The views of a scene show one set of named points, each view turned or mirrored, shifted and resized as a whole, with a little noise and some points left out.

Scene 1
View 1
pite: [-36   2  10   4  -9  20  -2 -18 -25  18  18  10 -16  -1  12  -7   1  -6
  15   8  -3   3 -12   1 -18 -18  15 -32  -4  -2]
Viti: [-18  -6  14 -14   8  29 -14 -33   5   7 -12  -7 -18 -21  20   1   6 -24
   3  20   6   5 -19  18  -2   3 -19   1  -1   7]
fak: [ -9   2 -26 -24   8  14  -9 -26 -14 -35  38  47  10 -30 -24 -15 -25 -15
  -9  37   4  -2  -2  -1   1  -1 -56 -38  -7 -10]
nesub: [-11  -4  -2  -4 -10  24  -2 -34  -4   7  11   4  -8   7   8  -5  -3 -12
  12  19  -1  13 -17  13  -5 -13 -25 -17   3   1]
dakev: [-35  -1   0 -16  12  10   3 -20 -18   7  15  17  -1 -12   7  -8  -4 -14
  -1  25   2  -8 -21  -5  -6  -2  -7 -29 -14  -2]
Mimot: [-26  -6  -6   4  -1  13 -10 -12  -1   1  -1  -1 -25 -20  -4  -4  -2 -17
   1  16  10  10 -29  -2 -15  -3 -11 -13 -11  -5]
Nobip: [ -4   1 -18  -5   3  22 -23 -27 -16 -48  37  60 -12 -44 -40 -23 -19 -17
  -9  15   9   3  13  -4 -19  -8 -42 -32  -6 -17]
ruluf: [-15  -4   7   0 -10  32 -20 -22   9   9 -11 -22 -24 -16  14   7   1 -15
  13  20   7  25 -22  24  -2  -6 -20  -3   6   7]
rad: [ -6  -9  -2   5 -17  26  -5 -33  11  13  -6 -17 -19   9  12   2   3 -15
  14  17   3  25 -30  18  -4 -11 -30  -2   4   5]
led: [ -7 -15   8   0   7  17  11 -55  10  13  -8  11 -26  16   9 -18  16 -30
  -1   3   4   2 -33   4 -21  -3 -24   8 -13  -3]
ririm: [-30   6   1  -6 -10  28 -21  -9 -22  -2  22   9  -6 -26   5   1 -13  -3
  13  22   0  13   2  11  -4 -16  -4 -37   5   1]
Tun: [-18   3 -11  -2   9  17 -18 -23 -28 -37  39  63 -12 -39 -33 -26 -14 -15
  -8  10   7  -5  13 -11 -26  -8 -19 -39 -12 -19]
nekul: [-13   2  -5  -6  -4  26 -12 -28 -15 -16  27  32  -8 -18  -9 -13 -10 -11
   3  17   2   7   2   5 -11 -12 -26 -29   0  -6]
Lod: [-28  -2   7 -19  16  16  -5 -31 -12   0   9  21  -9 -21   6  -9  -1 -20
  -4  22   4 -10 -16   0  -8   3 -14 -19 -11  -2]
zerul: [-28  -2   0 -29  16  16 -11 -22  -7  -3   5   7   1 -30  10   3  -8 -19
  -5  37   5  -4 -18   8   7   7 -27 -21  -8   3]
manid: [ -5 -11 -12 -14   3  15   5 -43  12   1   0   3  -8   5   3  -7  -2 -24
  -1  28   5   7 -35  10   3   1 -50  -4  -6   0]
mosop: [ -1  -4   9  -3  -4  31  -4 -55  -9  -6  20  36 -16   2  -1 -23   6 -20
   5   2  -1   4   0  10 -20 -15 -27 -11   0  -5]
dolab: [-16   8  -6  -1 -13  30 -23 -16 -25 -21  36  33  -6 -27 -14 -10 -16  -3
  10  17   0  14  15   9 -12 -20 -18 -41   5  -7]
Migo: [-27   1  -9 -10   0  16 -13  -8  -9  -6  12   5  -5 -26  -1   1 -13 -12
   2  30   6   8 -17   4  -1  -3 -18 -29  -5  -2]
zevu: [-37  -1   5  -2  -1  18 -15  -3  -5  10  -5 -15 -18 -26  13   8  -2 -12
   6  23   6  10 -26   5  -7  -2   3 -19  -8   3]
Zopos: [  2  -5 -21 -18  -1  27 -24 -27  14 -28   4   4  -4 -33 -12   3 -16 -19
  -1  41   9  21 -12  22  11   3 -69 -10   5   2]
teman: [ -8   4  -9   3  -8  29 -19 -31 -24 -34  44  57 -13 -26 -27 -24 -14 -10
   2   5   2   8  20   0 -25 -21 -23 -36   0 -14]
zusa: [-12   2  -2  -6   0  27 -20 -29 -15 -24  26  38 -13 -31 -14 -15  -8 -15
   1  13   4   4   8   5 -16 -10 -24 -27  -1  -8]
View 2
ririm: [ 10  50  16 -11  14  23  -4   7  13 -21   6  26  12  53 -19  13 -18 -20
  32 -43  -1  20  38  -8  25  30  49  31 -44 -14]
rad: [-33   7 -40  24  -8 -37 -18 -41 -37 -40 -14  -9  18  53   0  28   7  14
 -31   9  -8   2 -22 -29 -10  22  52  26 -40 -14]
dolab: [ 18  63  49   2  43  33  12   3  28 -10 -13  37  18  64  -7   2  12 -35
  24 -51 -20  -3  34 -12  17  29  57  23 -38 -24]
teman: [ 39  72  71  23  71  33  18   7  31 -15 -20  52  21  76   8 -18  37 -40
   5 -57 -24 -28  21 -24  25  26  77   4 -26 -41]
nekul: [ 18  57  35  12  45  19   3  11  21 -13 -17  16  18  57  -2  -6  18 -26
   5 -42 -19 -15  22 -14   4  26  53  12 -32 -30]
zusa: [ 18  54  43  19  49  19   1  17  30 -10 -17  18  19  57  -2 -20  30 -23
   2 -45 -14 -20  13 -17  15  20  62   7 -21 -34]
Tun: [ 58  77  72  19  85  42   7  38  59 -20 -14  40  28  52   4 -35  19 -35
  -5 -58 -28 -39  17 -10  21  15  60  -6  -5 -52]
Zopos: [-34  41   4  17  27   2  -5  -5  30  18 -64 -57  19  47  12   6  38 -18
 -24 -22 -37 -33  -4 -13 -66  33  20  30 -28 -22]
fak: [ 44  68  39   7  70  28  -1  44  34  -3 -30  -7  23  44  15   2  14 -34
 -17 -49 -44 -40  39  -5 -43  27  24 -12 -28 -47]
zerul: [  3  31 -16  -2  11  -2 -31  44  20 -10  -3 -50  19  17 -11  -6  -8   0
  -8 -29  -3  -7  22   1 -22  20  24   8 -20 -28]
Viti: [-31   7 -29  20 -12 -29 -30  12  -3 -18  -3 -45  15  32 -16 -17  14  13
 -15 -13  20   1  -9 -15   7  13  54  16 -13 -18]
Nobip: [ 40  77  76  25  88  39  12  24  59  -1 -41  22  25  61  12 -32  43 -41
 -14 -52 -41 -53   7 -16  -7  24  55  -1  -6 -50]
dakev: [ 34  36 -13   1  25  -1 -29  47   4 -41  24  -4  21  20 -10   1 -31  -1
 -12 -27  -3   1  29  -3  10  13  38  -5 -21 -34]
pite: [ 23  32  -6   2  12  -3 -19   6 -16 -57  40  45  17  44 -18  10 -32   1
   7 -26  11  22  19 -16  52  16  67  13 -35 -21]
led: [  9   2 -28  49  18 -51 -30   0 -46 -57  12 -11  21  42  11  -7  25  22
 -62   7   8 -23 -30 -32  12   5  78 -23  -9 -41]
Mimot: [  1  28 -15  12  20  -3 -25  -4  22 -46   1   1  27  31 -13  -3 -29  10
 -28  -6  -8  -6 -30 -17  15  10  38  30 -10 -24]
manid: [ -2  17 -27  26  18 -32 -26   4 -29 -29 -16 -37  19  37  17  16  17   4
 -50  -1 -23 -26  -4 -17 -42  20  35  -8 -28 -37]
Lod: [ 21  34  -5   6  24  -3 -25  44  10 -24  10 -18  19  27  -9 -12  -7  -2
 -11 -32   1  -7  22  -4   5  14  43  -5 -17 -32]
Migo: [  4  41  -4  -5  22   9 -19  15  25 -23  -7 -10  20  30 -13   8 -23  -8
  -5 -26 -16  -3  10  -6  -7  21  26  26 -24 -20]
View 3
nesub: [ 13  20 -10   5   5   7 -21   0  20  -1   6  17  -9 -36  -1   5  28 -11
  -7   8  14   2  -1  23 -11  22   4 -19 -17  -1]
zerul: [ 44  -6   5   0  -6  -4   1  -7  19   8 -18   6 -28 -34  -5  -8  32  -7
  -8  22  27  -3  34  -4   5  26  36  -7   0  15]
zusa: [ -1   7  14   3 -27  -2  -7 -16  20   7   6 -11  19  -1 -23  -4   7 -23
 -10   1  19 -14  21  28 -18   6  26 -15  -8  19]
fak: [ 14   8   6  -5 -32 -26  11 -34  26  28   2  -9  40 -20 -19  -8   5 -36
  -4  29  38   0  19  16   4  16  44 -10 -21  11]
mosop: [-12  27  11  16  -4  -4 -29  -4  25  -6   4  15  16 -11  -8 -20  27 -19
   6  -5   8 -15  -5  40 -18   3  14 -13 -15   5]
Lod: [ 27   3   4   1   2   0  -3  -4  20   3 -13  13  -2 -22 -19 -28  28   1
 -10   0  20  -6  21  19  -7  18  31  -8  -5  23]
Migo: [ 31  -1  -9  -3  -9   9   2  -9  14  13   0  -1  -8 -28 -13   9  13  -9
 -24  14  27   4  25  10  -8  25  21 -16  -7  15]
Tun: [ -6   4  16  -2 -36  -8   8 -30  21  19  10 -19  54  13 -41 -17  -9 -27
 -16  -4  24 -11  25  38 -20   1  39 -14  -9  33]
dakev: [ 30   3  -9 -10   4   4   8  -2  20   6  -7  16   2 -31 -28 -26  27   4
 -19   5  26   7  18  19 -12  31  26 -15 -13  22]
zevu: [ 43  -7 -18  -2   8  32  -6   7   7   1  -7   9 -35 -29 -14   9  21  14
 -33  -4  17   4  25  10 -17  26   9 -18   5  22]
pite: [  8   6 -12  -8   5  25  -3  13  21  -7  12  17 -11 -27 -34 -15  26  10
 -29 -14  12   3   9  34 -39  38  -1 -30 -14  22]
ruluf: [ 31   8  -9  16  11  27 -33   7   6  -6  -5  10 -47 -30  13  27  28   1
 -15   3  10  -6  13   9 -10  11   1 -14   6   3]
dolab: [-11   6  11  -4 -39   2   1 -14  22  10  22 -19  11  -8 -27  10   6 -29
 -18   8  20  -7  22  28 -32  23  14 -29 -17  15]
teman: [-24  12  16   2 -41  -5  -6 -23  25  13  20 -20  42   9 -33  -3  -3 -36
 -11  -3  18 -12  15  42 -30   5  24 -23 -16  18]
Viti: [ 29   3   8  17   7  14 -29   8  10 -10 -16  12 -47 -23   7   0  38   3
  -5   0  10 -15  22   8  -6   9  17  -7   9  10]
led: [ 22  29 -12  25  37   9 -40   4  14  -9 -15  40   5 -25   5 -24  32   9
   4 -15   9  -5 -16  37   1  -3  13   2  -7   7]
Zopos: [ 29   9   5  18 -23 -12 -23 -29  10  19  -8 -11  -7 -27  25  38  10 -36
   2  36  26  -8  19  -3  19  -3  32  -3  -2  -8]
rad: [ 25  23 -21  18  18  20 -40   4   8  -6   0  22 -27 -39  19  25  27  -3
 -10   4  10   1  -9  19  -5  13  -4 -13  -9  -9]
manid: [ 33  22 -15  16  17  -6 -26 -12  17   7 -14  26   0 -41  17   1  28 -12
   4  19  22   3  -7  15  15   8  21  -2 -13  -6]
Nobip: [ -5   9  19   6 -42 -15  -3 -38  20  25   6 -24  54  11 -23   1 -12 -41
  -7   9  26 -14  23  32  -8 -10  44  -9  -8  21]
nekul: [ -1   8   7   0 -29  -2  -5 -16  20  11  12 -11  13 -11 -19   3   9 -27
 -11   8  22  -7  19  25 -17  15  23 -20 -14  13]
View 4
Migo: [ 12  -6 -11   2  -1 -33 -20   2  15  -8  13 -10  23 -22  22  -9   6  -5
   4  16  -8  -3 -10  -1  20  24  27  18 -15   0]
Nobip: [-20  16 -29   2 -24 -40 -48  12  39  19  23 -15   2  11  32  16  21   5
   5  -2   4  -9 -32  -3  -1 -17  -9   9 -40  -3]
dakev: [ 11  -3  -8  -6   0 -31 -22   0   5 -15   4 -10   7 -22  25  -4  -6  -6
  19  39  -8 -26  -6 -12  19  19  32  14 -11   4]
Mimot: [ 22   4   6  -6  -4 -20  -5  -7   0 -11  14   1  17 -27  26 -16  -2 -13
   2   8  -8   1  -7  -4   6  11  29   6 -20  -1]
dolab: [-18  -4 -17   3   0 -38 -38   0  35  13  24 -10  18 -10  -4   5  24  -5
  15  12  -7  -1 -31  -9   5  -1  14  26 -19   4]
pite: [  4  -6   7  -8  12 -22 -16 -18   3  -7  16   1  10 -33  -9  -6   1 -21
  28  38 -15 -15 -15 -23   3   4  39  23  -5   9]
zerul: [ 16 -14 -15  -2   6 -35 -20   8  18 -10   0 -12  16 -10  35 -19  -3   4
   7  26  -1 -12  -1   0  28  37  21   4  -9   0]
mosop: [ -4  -8  18  -7  -2 -20 -25  -5  12  20   9   5   2  14  14 -13   8   8
  27  32  10 -16 -22  -9 -16 -18   8   4 -11  10]
Lod: [  9  -4  -9 -10   3 -28 -22  -1  11  -6   2  -5   1  -9  29 -14  -7  -4
  18  33  -3 -21  -6 -12  14  16  19  -1 -12   1]
rad: [ 29 -22  41   4   2 -13   4  -8  -6   4   8  10  35 -11  16 -35   8   9
   4  19   6   9  -8   5  -6  12  32  12  -1   7]
zevu: [ 23  -7  -1  -6  14 -20  -3 -10   3 -18  12   1  23 -37  12 -24  -5 -23
   5  14 -14   5  -1 -10  17  31  37  11  -8   0]
teman: [-27  10 -17   1 -12 -36 -45   2  36  22  26 -10   4   4   4  15  23  -2
  19   9  -2  -9 -38 -12  -7 -25   0  19 -30   5]
Viti: [ 23 -19  10 -10  18 -18  -5  -6   9  -3   1   8  15  -3  23 -41  -8  -4
  10  20   2   1   0  -2   7  29  19 -11  -4   2]
ruluf: [ 26 -21  21  -2  15 -13   4  -8   6  -1  10  10  33 -13  10 -43   3  -6
   2   8   0  18  -5   3   3  27  26   3  -2   4]
nesub: [ 13 -19  22   2   0 -23 -12  -3   4   4   8  -1  24 -10  12 -18  10   9
  16  32   2  -8 -12  -2   0   8  28  20  -3   8]
Zopos: [ 15 -19  -3  14 -11 -35 -21  19  28  11   8  -8  36  12  42 -24  19  27
 -13  -6  13  15 -10  23  15  25   2   5 -18  -4]
nekul: [-11  -4 -12   3  -5 -35 -34   5  27  10  16 -10  14  -5  13   0  17   1
  14  14  -1  -6 -24  -5   5   1  11  17 -20   4]
manid: [ 30 -18  25   4 -15 -24  -9   7  -2   1  -1  -2  23   3  47 -22   1  24
   4  28  12 -12  -3  10   5  14  21   5  -8   5]
led: [ 32  -6  39 -15  -4  -7   4 -14 -18   1  -2  13   2  -1  35 -29 -17   2
  22  37  10 -20  -2  -9 -15  -5  24 -11  -8   9]
fak: [ -7   1 -24   9 -24 -48 -44  20  31   6  11 -23  13   4  42  16  17  21
   7  19   3 -22 -22   4  21   4   8  21 -29  -3]
ririm: [ -5 -12 -10   2  14 -32 -25  -4  25   0  18  -8  25 -24  -7  -9  15 -10
  15  21 -12   3 -19 -10  14  18  27  26  -7   4]
zusa: [-11   2 -15  -2  -3 -32 -35   2  30  12  18  -7   7   1  14   0  12  -3
  13  10   0  -5 -24  -7   2  -5   5   8 -22   1]
View 5
ruluf: [ -8  12 -10 -18   4 -18  12 -12  19  55 -12 -19  -5 -38  15  36 -22  -6
 -26  20 -20 -35  13 -25 -27 -19  39  36   6 -14]
nekul: [  3   7 -11  28 -22  17  -4 -13  14 -12  -8   8  10  14 -13  14 -27  23
 -42  -2   2   6 -24 -23  -5  15  -5   6  38  15]
pite: [-24  -2  12 -39 -10   3   4  10   4  11 -10   3  -9  26 -24  17 -53  15
 -47  28 -59 -20  14  -6  -1  23   5  12   4  23]
ririm: [ -9  -8 -17  -3 -17   5  -5  -2  14   1 -36  -6  -1  10 -29  26 -18  26
 -39  23 -23   3  -1 -30 -20  16  10  12  13  17]
Viti: [ -3  16   3 -17  -8  -9  24 -25  12  55  14  -5  -4 -22   6   7 -15   0
 -19   6 -10 -27  18 -11 -16 -36  29  23  -6 -11]
Migo: [ -4 -12 -19  -8 -16  -3  21 -24  15  13  -8 -13  12  -2 -16  18 -24  14
 -46  27   6   4   0  -7 -22   5  -5  11  18   9]
led: [ -6  35  37 -15  -6   1  29 -17   1  53  55  13   4 -11  36   9 -64 -25
 -39  -5 -23 -63   1  10  12 -12   8  23  11  -6]
Lod: [ -4   4   9 -15 -27   5  27 -26   4  22  24   6   5  16 -15  -9 -29  14
 -34   6  -3  -4   7   9  -7 -14  -4   5   4   9]
Tun: [  4  -2   5  37 -32  21   1  -8  13 -46   8  12  20  41 -18  -9 -48  34
 -49 -29   7  46 -35   8  17  13 -22 -10  73  21]
Nobip: [ 14   7  -7  63 -27  23  -2 -19  18 -41   9  13  24  21  -2   1 -39  28
 -49 -37  29  39 -49  -6  12   9 -18  -6  80  11]
mosop: [  1  37  28  24 -15  24  -6  -6   4  13  26  29   0  12  11   9 -47   6
 -33 -26 -22 -37 -23 -21  17   2   8  11  24   8]
zusa: [  1   9  -1  28 -21  15  -1  -9  13 -14  -1  10   8  16  -8   8 -30  24
 -39 -20  -3  14 -24 -15   5   4   0   5  45  12]
zevu: [-18 -14 -13 -43  -8 -24  26 -10  16  38 -14 -29  -2 -11 -13  21 -29   7
 -39  39 -25  -4  26   1 -26 -10  19  20   7  -2]
zerul: [  5  -2 -12 -13 -24   3  35 -42  11  28  11  -3  11  -2 -19  -1  -5  12
 -31  23  25  -1  10  -4 -26 -18  -6   8  -6   5]
Mimot: [-12  -5  -6 -21  -6 -19  28 -12  18  26   6 -21  11 -12   7  17 -50  -4
 -47  21 -14  -7   7  12 -11  -3   7  19  34  -3]
dakev: [-12  -8   1 -34 -25   7  29 -23   3  19  14   2   9  24 -26   3 -38   8
 -51  39 -10 -14  11   8 -14  15 -20   2  -6  20]
nesub: [ -6  17   2  -1  -9  11   3 -15   8  31   5   9   4  -6   6  30 -34  -7
 -44  23 -14 -48  -6 -26 -11  17   3  21   5   9]
dolab: [ -3  -2 -15  29 -19  20 -16   0  16 -24 -29   8   4  21 -23  22 -27  33
 -43  -3 -11  14 -24 -32  -7  23  -1   6  41  21]
View 6
pite: [ -8  -8  17  -3  -2  15  22  10  13 -11  -2  10 -13  14  17  -5 -19 -28
 -26   2  39  17  23 -24 -29  20   6  -7 -20 -11]
ruluf: [ 15  -9  19  16  -9  15  35   8 -10  -5  16   0 -10  -7  -3  -5   1 -15
 -20  16  -1  -4   4   7  25  27  11   1 -11 -10]
fak: [ -2 -25 -30 -25  47  -6   5   5  -3 -24  -3  -8   6  -9  38  27 -16  17
 -15 -25  -7  33 -25  16 -40  20   8 -21 -14 -16]
zerul: [  6  -8 -10 -13   9   6  27   3 -24 -21   3  -1   8 -13  28  34  -5 -21
 -19 -12   4   4  -8   5   1  28  10 -17 -19  -3]
Mimot: [  7  -5  30   1   4  11  15   9  -4   5  14   9   4   3  28   3  -3 -14
 -13  -1  14  17 -11   1   0  25  14  -5 -19 -18]
Viti: [  7  -4   8   1  -5  -1  36   5  -8  -6  14   8   2 -10   2  18  -5 -26
 -18   4  -4  -6   5  -1  26  24   4  -7 -17  -4]
Migo: [  5 -11   3  -2  10  17  16   7 -16 -19   2  -6   0  -3  28  14  -7  -9
 -19  -8  14  17  -9   6 -14  28  12 -12 -16 -14]
nesub: [  7 -20  -2  -8  11   4  30  13   8  -8   3   8 -15   0  10  -8 -12  -9
 -27   5   1  13  11   4  -7  24   9   3 -10   3]
rad: [ 18 -18  15   4   1  10  37  16   4   7  15   8 -17  -2   4 -21  -3 -10
 -26  18  -7   5   8  13  19  28  14  13  -6   7]
mosop: [ -9 -18 -10 -15  24 -24  22   7  38   4   8  15 -10   1  -5   5 -22   0
 -23   2  -9  18  10  -7 -14  10  -8  -6 -16 -11]
Tun: [-24 -14 -10 -12  44 -14 -13   0  21 -11   1  -5   8   3  23  31 -25  18
  -8 -22  12  41 -25  -9 -53   8  -8 -30 -23 -49]
led: [  6 -10  17 -22   9 -22  32  12  29  30  20  36   1   3  14  -1 -10 -21
 -21   5 -12   8   6  -5  17  19   3   8 -20  10]
dakev: [ -2  -9   2 -21   9   7  22   7  -5 -11  -2  12   3   2  39  20 -14 -28
 -22 -14  22  14   4 -10 -21  24  10 -12 -23   0]
dolab: [-12 -19 -12   5  27   7   5   4   9 -29  -5 -18 -13   2   4   8 -22  14
 -21  -5  16  31  -2  -3 -44  15  -1 -20 -12 -36]
teman: [-21 -20 -15  -1  42 -13  -6   2  32 -16   0  -9  -8   5   4  12 -30  25
 -15 -10   6  38 -11  -6 -53   8  -9 -23 -16 -44]
Nobip: [-16 -20 -17  -8  50 -17 -13   1  21 -11   7 -12   7  -5  16  29 -20  33
  -7 -20  -6  40 -33   8 -42  11  -6 -27 -17 -48]
nekul: [ -8 -19 -12  -2  28   0   9   5   9 -21   0 -11  -6  -1  10  14 -20  10
 -17  -7   6  25  -8   3 -31  17   2 -17 -13 -27]
manid: [ 19 -20  -5 -22  19  -7  34  13  -1   6  14  16   0 -11  25   3  -5  -7
 -24   0 -22  10  -8  20  14  29  14   6 -11  18]
ririm: [ -4 -13  -2  10   6  21  18   6  -8 -34  -5 -15 -15   1   8   6 -15  -8
 -23   0  25  15   8  -5 -29  21   6 -14 -13 -23]
Lod: [ -4  -4  -1 -19  10  -5  20   4   0  -7   7  12   9  -3  25  29 -13 -25
 -17 -12  10  10  -1 -10  -9  20   3 -16 -25  -7]
Zopos: [ 18 -23 -18   4  30   1  20   7 -21 -18  14 -18   2 -22   8  17   1  22
 -14  -2 -34  13 -31  37  11  27  10  -8  -3 -15]
zevu: [  8  -2  28   5 -14  26  24   9 -24 -12   7   2   2   1  29  11  -2 -34
 -18  -1  27   3   2  -8   4  30  16  -9 -22 -10]

Which points are out of place in each view (at most two, in the order of its rows)? Write none if all are in place.
view 1 | fak, nekul
view 2 | ririm, Lod
view 3 | zerul, Viti
view 4 | led
view 5 | dakev
view 6 | zevu
